Each row is a point on a landscape with many valleys, with its height.
From any point a ball rolls to the lowest of the 2 points nearest to it. It stops when none of these is lower. Distance is the straight distance between rows; heights are no part of it.
Z918 (h 458): [177 118 136 153 150 112 137 128 114 145 140 114 135 157 154 108 109 176
 131  94 147 105 147 195 138]
Z310 (h 415): [129 156 210 163  98  98 158 167 122 164 160 136 131 177 140 105 155  62
 120  83 169 149 123 131 123]
Z166 (h 728): [154 112 155 131  39 121 124 124 121 178 103 144  85 128 162 101 143 110
 161  99 143 117 144 131 154]
Z944 (h 686): [ 75 130  99 132 179 159 132 139 185  54 163 131 163 121  92 167 108 152
 147 125 111 174 104  74  94]
Z972 (h 611): [145 121 163 162  75 101 149 166 115 125 145 142 104 140 109 129 120 113
 149  77 142 133 123 142  73]
Z232 (h 699): [ 96 123 121 109 128 147 133 115 145  88 133 148 107 108 101 147 133 124
 121 115 108 118 107 110 116]
Z251 (h 406): [132 121 100 110 194 166 102  79  92 110 111 112 171  89 114 127 154 123
 127 193 125 158 148  96 131]
Z619 (h 762): [147 116  64 127 182 127  82  94 139  77  95  98 162  74  98 144  92 154
 169 146 116 147 122 130 121]
Z620 (h 602): [159 141 108  93 155 147 137 107  62 142 108 119 110 156 133 144 161 153
 142  87 114  97 140 133 177]
Z81 (h 678): [106 120 162  95  85  69 136 179 126 110 113 120 101 143 119 117 137  68
  96 170 128  86 174 150  72]
Z97 (h 528): [139 132  96 128 197 147 132  91 146 113 130  95 166  99 123 147 106 157
 105 131 124 136  87 155 146]
Z864 (h 645): [116 157 120 128 210 134 149 148 168  62 152 114 172 135  90 170 105 146
 127 104 107 148  92 119 102]
Z772 (h 315): [121 109 135 157 123 140 125 161 170 193 143 120 165 182 170 120 115 141
  91 224 155 166 144 122 161]
Z720 (h 619): [143  71 109 149 131 134 112  85  62 100 140 136 130  92 111 125 129 163
 124 130 151 147 168 163  68]
Z784 (h 819): [125 131  90 118 114 102  87 148 159  87  82 123 123  98 123 133 111 144
 169 176 111 102 151 105  92]
Z964 (h 508): [171 149 158 150 146 107 149 151  75 136 141 121 125 169 143 129 142 135
 144  77 141 112 140 157 137]
Z443 (h 845): [122  62 132 133 123 131 113 171 136 121 130 134 143 201 134 137 134 163
 161 185 146 129 214 100 111]
Z809 (h 574): [162 158 104  74 142 135 129 115  51 168  87 106 107 171 150 110 171 140
 149 115 105  80 172 127 193]
Z198 (h 545): [149  83 109 111 126 135 144  93 121 123 128 129  88 118 124 129 103 177
 104  90 126  73 124 196 140]
Z803 (h 607): [124 101 132 180 145 129 148 122 182 171 170  98 157 151 137 120  94 168
  69 141 153 158  99 176 120]
Z795 (h 856): [137 119 134 130 134 178 140  90 116 198 126 111 148 124 179 106 156 125
  97 191 133 155 125 111 186]
Z668 (h 667): [178 160 105 116 143 124  99 115  88 145  71 107 140 101 154 109 143 137
 163 151 120 104 149 129 147]
Z606 (h 754): [123 120 128 118  66 137 136 118 159 172 118 141  82 130 146 126 118 122
 153  84 129 115 107 118 193]
Z24 (h 874): [ 89  89 132 113 126 199 137  83 121 167 145 132 128 133 156 124 173 114
  91 189 129 168 136  72 174]
Z774 (h 641): [ 93 183 173  82  64  95 135 176 165 117 102 176 109 115 106 128 116  33
 138  91 103 107 110 109 120]
Z242 (h 682): [160 112 134 186 172 133 128 107 133 128 144  97 193 107 101 128 110 140
 113 120 155 191  99 170  65]
Z114 (h 647): [115  72  85 147 114 186 122  73 146 124 152 146 113  95 119 134 111 188
 141 106 134 165 113 107 134]
Z130 (h 459): [141 178 173 133 166 133 152 121  98 181 143  98 139 167 160  84 171  89
  91 150 135 115 139 125 178]
Z449 (h 700): [145 197  93  89 164 140 113 110  95 148  82 100 137 128 142 127 165 134
 147 140  99 114 123  97 179]
Z470 (h 472): [133 161 190 144 116  70 154 170 109 151 163 138 113 185 137 111 135  68
 117  64 167  96 133 153 159]
Z388 (h 555): [125 140 152 142  95 107 134 156 160 136 129 125 112 140 134 119 120 115
 139 115 133 114 116 136 116]
Z751 (h 836): [130 140 122 194 126 146 140 124 165 176 160 107 169 121 179 113 100 150
 125 121 147 205  73 125 153]
Z614 (h 510): [127 173 142 146 147 109 126 142 162 141 131 108 142 134 151 116 125 121
 115 143 129 116 104 139 140]
Z184 (h 598): [ 93 156 141 102 136 121 156 165 163 123 145 139 115 168 103 164 120 106
 141  73 111 112  91  95 172]
Z16 (h 615): [121 125 153 100 122 116 158 119 126 102 136 146  95 112 103 132 126 100
  61 105 111  88 100 181  99]
Z999 (h 800): [ 53 127 124 110  68 147 152 129 205 144 137 139 108 102 143 129 102  88
  99 126 102 158  61 101 159]
Z613 (h 821): [122 105  70 102 155  95  74 112 143  59  95 120 130  80  96 135  97 157
 139 198 122 110 165 126  81]
Z969 (h 627): [128 108 121  92 131 172 140  96  73 146 127 147  98 164 122 156 176 138
 148  76 121 123 142  91 193]
Z783 (h 526): [129 137 151 140  87 140 139 148 117 122 130 168 108 129 114 151 142 108
 181  72 120 145 103  77 128]
Z51 (h 790): [133 143  71 111 147 129  92 110 140  78  88 127 129  76 110 144 115 155
 170 135 103 113 118 105 122]
Z752 (h 634): [111 116 124 134 156 127 153 169 135  55 159 142 120 155  77 171 110 147
 160  80 117 127 128 105  78]
Z321 (h 377): [129  79 151 117 129  94 135 177 127 136 132 109 129 197 128 126 125 127
  91 202 147  89 202 159 100]
Z407 (h 414): [132 154 191 130 126 144 156 121 116 174 142 121 132 142 150  99 172  76
  89 131 142 139 112 130 143]
Z529 (h 373): [138 148 160 136  69 147 117 118  76 120 113 181 115  74 127 114 176  78
 151 109 119 166 120  95  73]
Z502 (h 839): [147 151 111 145 148 162 116 107 118 197 112 104 179 104 189 103 130 122
 113 210 132 179 114 106 186]
Z393 (h 822): [153  99 135 152 114 119 104 181 155 158 118 126 166 186 151 118 120 163
 164 194 151 139 191 121 119]
Z229 (h 796): [153 105 109 136 108  98  93 169 172 145  98 123 147 150 145 110  91 172
 154 196 134 104 179 149 120]
Z781 (h 727): [ 99 105  76 131 184 142  98 104 156  57 134 121 159  91  83 154 101 166
 147 151 123 157 126 103  92]
Z235 (h 517): [121  77 133 144  86 106 129 152  78  89 149 135 105 141 114 137 137 135
 141 120 140 128 190 140  59]
Z856 (h 538): [156 174 118  99 161 108 116 142  85 173 104  94 129 195 164  91 156 145
 140 140 120  78 185 130 199]
Z642 (h 670): [ 87 132 131 105 126 129 135 153 141  57 146 171 105 122  76 159 116 115
 149  91 102 125 116  91  89]
Z466 (h 608): [ 82  85 109 160  87 183 118  95 153 129 163 156 115 107 127 134 132 159
 160 119 143 208 117  59 123]
Z524 (h 649): [110  83 109  99 102 167 121  85  74 120 135 178  65 130 112 153 155 150
 172  68 126 128 151  79 178]
Z590 (h 771): [ 84 170 150 113  87 134 143 140 197 128 134 148 119  97 125 121 107  80
  95 109  96 140  66 123 128]
Z102 (h 725): [115 169 112  75 157 166 141  96 106 138 110 128 118 120 130 145 167 114
 112 121  90 112  96  99 185]
Z688 (h 775): [ 78 117 118 100  65 152 145 113 174 159 121 139  89 110 147 136 124  96
 126 117 113 132  85  92 198]
Z27 (h 792): [106  97  73  98 161 127  64  80 144  92 107 133 138  67  98 125 105 146
  95 236 130 131 151 124 106]
Z572 (h 465): [145 148 145 170  70 149 120 135 124 136 117 159 125  91 128 126 147 109
 183  99 132 177  97  81  92]
Z846 (h 242): [125  99 131 134 126 136 120 130 157 166 125 115 145 146 145 119 126 140
  89 209 141 131 145 134 130]
Z139 (h 612): [ 97 116 143 164  88 157 116 136 159 158 133 133 159 117 143 122 152 111
 121 181 136 204 117  74  91]
Z134 (h 342): [115 159 207 144 105 125 156 154 139 150 151 140 144 149 132 109 161  64
  93 113 138 163 110 134  92]
Z219 (h 606): [145 156 142 136 199 122 160 148 116  88 153 124 146 151  98 165 125 143
 122  78 122 122  98 146 111]
Z125 (h 697): [145 106 160 117  29  94 149 138  98 156 115 159  70 122 126 120 129  74
 144  71 149 101 136 141 132]
Z387 (h 643): [163 120 137 188 160 127 130 101 140 163 154  95 176 116 130 104 102 153
  90 123 163 164  92 193 104]
Z879 (h 582): [123  93 129 146 111 101 152 186  99  61 166 137 106 159  94 165 117 138
 166  87 132 125 168 127  60]
Z818 (h 671): [ 89 109 108 104 112 163 105  89  96  98 126 167  88 106 114 144 160 145
 168 108 122 136 137  69 149]
Z475 (h 666): [163  80 122 168 171 144 128  86  84 108 142 115 171 102 101 129 124 154
 116 115 158 171 130 167  67]
Z811 (h 866): [111  82 101 119 153 137  97 158 123  93 119 131 150 174 126 151 138 177
 187 175 131 128 217  72 120]
Z824 (h 773): [157 185 132 126 177 166 137  83 101 141 124 128 166  72 137 128 147 106
 104 109 111 158  66 137 147]
Z690 (h 581): [127  86 131 125 107 123 144 104 129 124 133 126  91 117 112 123 118 139
  77 121 133  94 121 184  98]
Z376 (h 635): [189 152  98 114 155 128 111 116  64 137  87 113 142 125 146 125 141 167
 174  97 119 107 155 145 153]
Z93 (h 731): [122 191 152 122 107 115 123 149 171 108 111 140 140  90 125 118 124  89
 118 132  98 140  89 129  81]
Z18 (h 764): [142  93  68 111 148 143  68  66 125 123  89 122 149  62 121 116 108 150
 121 206 127 131 144 138 136]
Z29 (h 573): [131  52 125 149 101 136 122 116 102 123 147 140 116 139 118 121 131 170
 119 128 153 144 179 146  76]
Z714 (h 554): [110 107 129 170  86 173  98 100 127 144 131 152 145  89 137 116 160 130
 157 153 143 216 125  63  91]
Z880 (h 687): [136 221 175 119  89  84 120 175 143 115 110 168 120  99 125 112 119  62
 142  95  94 114  94 133  97]
Z602 (h 747): [132 181 124  80 185 184 144  77  80 131 117 131 145  93 123 130 176 103
  90 124  88 140  95 105 160]
Z323 (h 596): [105 158 167 107  86  98 137 158 149 143 112 136 107 137 134 119 139  63
 134 115 130  98 120 120 146]
Z96 (h 499): [153 157 155 140 166 101 133 148 105 168 140  97 138 194 167  91 151 126
 114 138 145  92 171 147 174]
Z665 (h 569): [111  93 102 145 163 159 150  93 173 130 156 102 154 117 128 146  96 168
  81 145 131 152  87 154 132]
Z72 (h 616): [134 191 163 122 141  62 149 191 117 102 144 142 113 160 111 142 113  92
 132  70 114  84 110 153 123]
Z821 (h 476): [129 149  73 103 201 161 111  85 125 120 103  93 172  90 131 148 134 143
 121 161 103 147 106 105 170]
Z353 (h 765): [131 118 118 145  80  81 100 187 193 133 102 114 118 149 133 110  83 154
 163 167 128  97 160 134  92]
Z659 (h 721): [112 110 145 138  66  64 119 195 163 125 109 117 104 157 118 118 111 111
 139 157 135  97 168 140  64]
Z291 (h 797): [145 203 123 159 168 136 124 101 128 163 131 107 179  79 172 102 128 107
 104 129 126 172  59 143 167]
Z548 (h 567): [149 190 150 150 125  48 118 180 123 116 128 115 110 153 148 101 117 104
 134 106 135  70 138 169 123]
Z633 (h 817): [131 167 114 170 146 141 123 111 140 183 141 104 171 115 204 104 115 139
 116 146 136 176  84 128 197]
Z168 (h 630): [108 153 149 114 119  82 158 186 165 113 144 140  99 167  92 149  91  98
 152  61 123  87 101 121 146]
Z587 (h 661): [141  77 156 143  30 100 150 155  97 137 140 154  80 142 117 129 127  97
 158  69 156 133 164 137  96]
Z494 (h 568): [104 114 130 106 122 145 153 140 127 115 143 161 100 159  89 178 129 121
 166  58 114 123 107  77 165]
Z967 (h 511): [142 111  98 107 166 130 139 109 147 119 124 105 111 142 129 143 100 185
 113 106 115  69 125 175 167]
Z233 (h 646): [104 118 162  83 103 103 152 137 113 110 128 136  96 126 113 121 145  70
  70 135 121  91 143 162  90]
Z67 (h 735): [139 115  66 118 138 147  93  61 147 123  93 115 136  43 126 123 101 148
 115 163 113 125  95 150 139]
Z117 (h 701): [ 98 111 121 104 126 167 100  69  81 116 123 154 105  83 125 118 171 127
 131 158 130 142 152  81 127]
Z564 (h 514): [133 146 173 150  99  60 140 160 133 155 147 120 103 176 146  92 116  92
 104  94 162  77 144 182 144]
Z603 (h 675): [121 113  73 125 139 179 122  71 141 104 136 145 111  65 107 145  97 168
 134  96 113 138  74 116 142]
Z954 (h 707): [128 109  91 122 142 153 110  55 120 102 118 137 124  48 104 125 117 142
 103 129 124 131  94 154 105]
Z40 (h 447): [140  93 130 120 126  95 136 163  99  99 127 110 120 160 133 138 130 141
 132 147 131  90 193 153  89]
Z801 (h 561): [169 166 139 138 188  85 158 174  65  88 150 107 146 166 117 161 128 144
 137  79 128 106 140 167 106]
Z875 (h 471): [122 149 126 118 168 110 137 135 156 127 133  97 121 154 138 136 119 146
 107 127 123  86 114 153 164]
Z826 (h 403): [150 113 134 145 133  81 129 150 156 137 140 106 120 172 143 107  92 169
 110 125 143  77 153 202 123]
Z881 (h 310): [123  83 132 107 148 141 127 142 137 152 125 125 135 175 128 125 131 131
  73 241 142 103 183 131 133]

For each start below, name the point where the ball stops.
Z824 | Z134
Z613 | Z714
Z688 | Z875
Z242 | Z251
Z751 | Z251
Z969 | Z134
Z443 | Z875
Z168 | Z529
Z811 | Z875

Call two points neighbours if one is among the 2 nearest of the other. Go from one point of each pair to the other, from neighbour to neighbour, staying as low as possible. Name the highest point that can't be avoided.
Z826 and Z714 | Z613
Z251 and Z134 | Z232
Z846 and Z251 | Z242
Z529 and Z134 | Z168
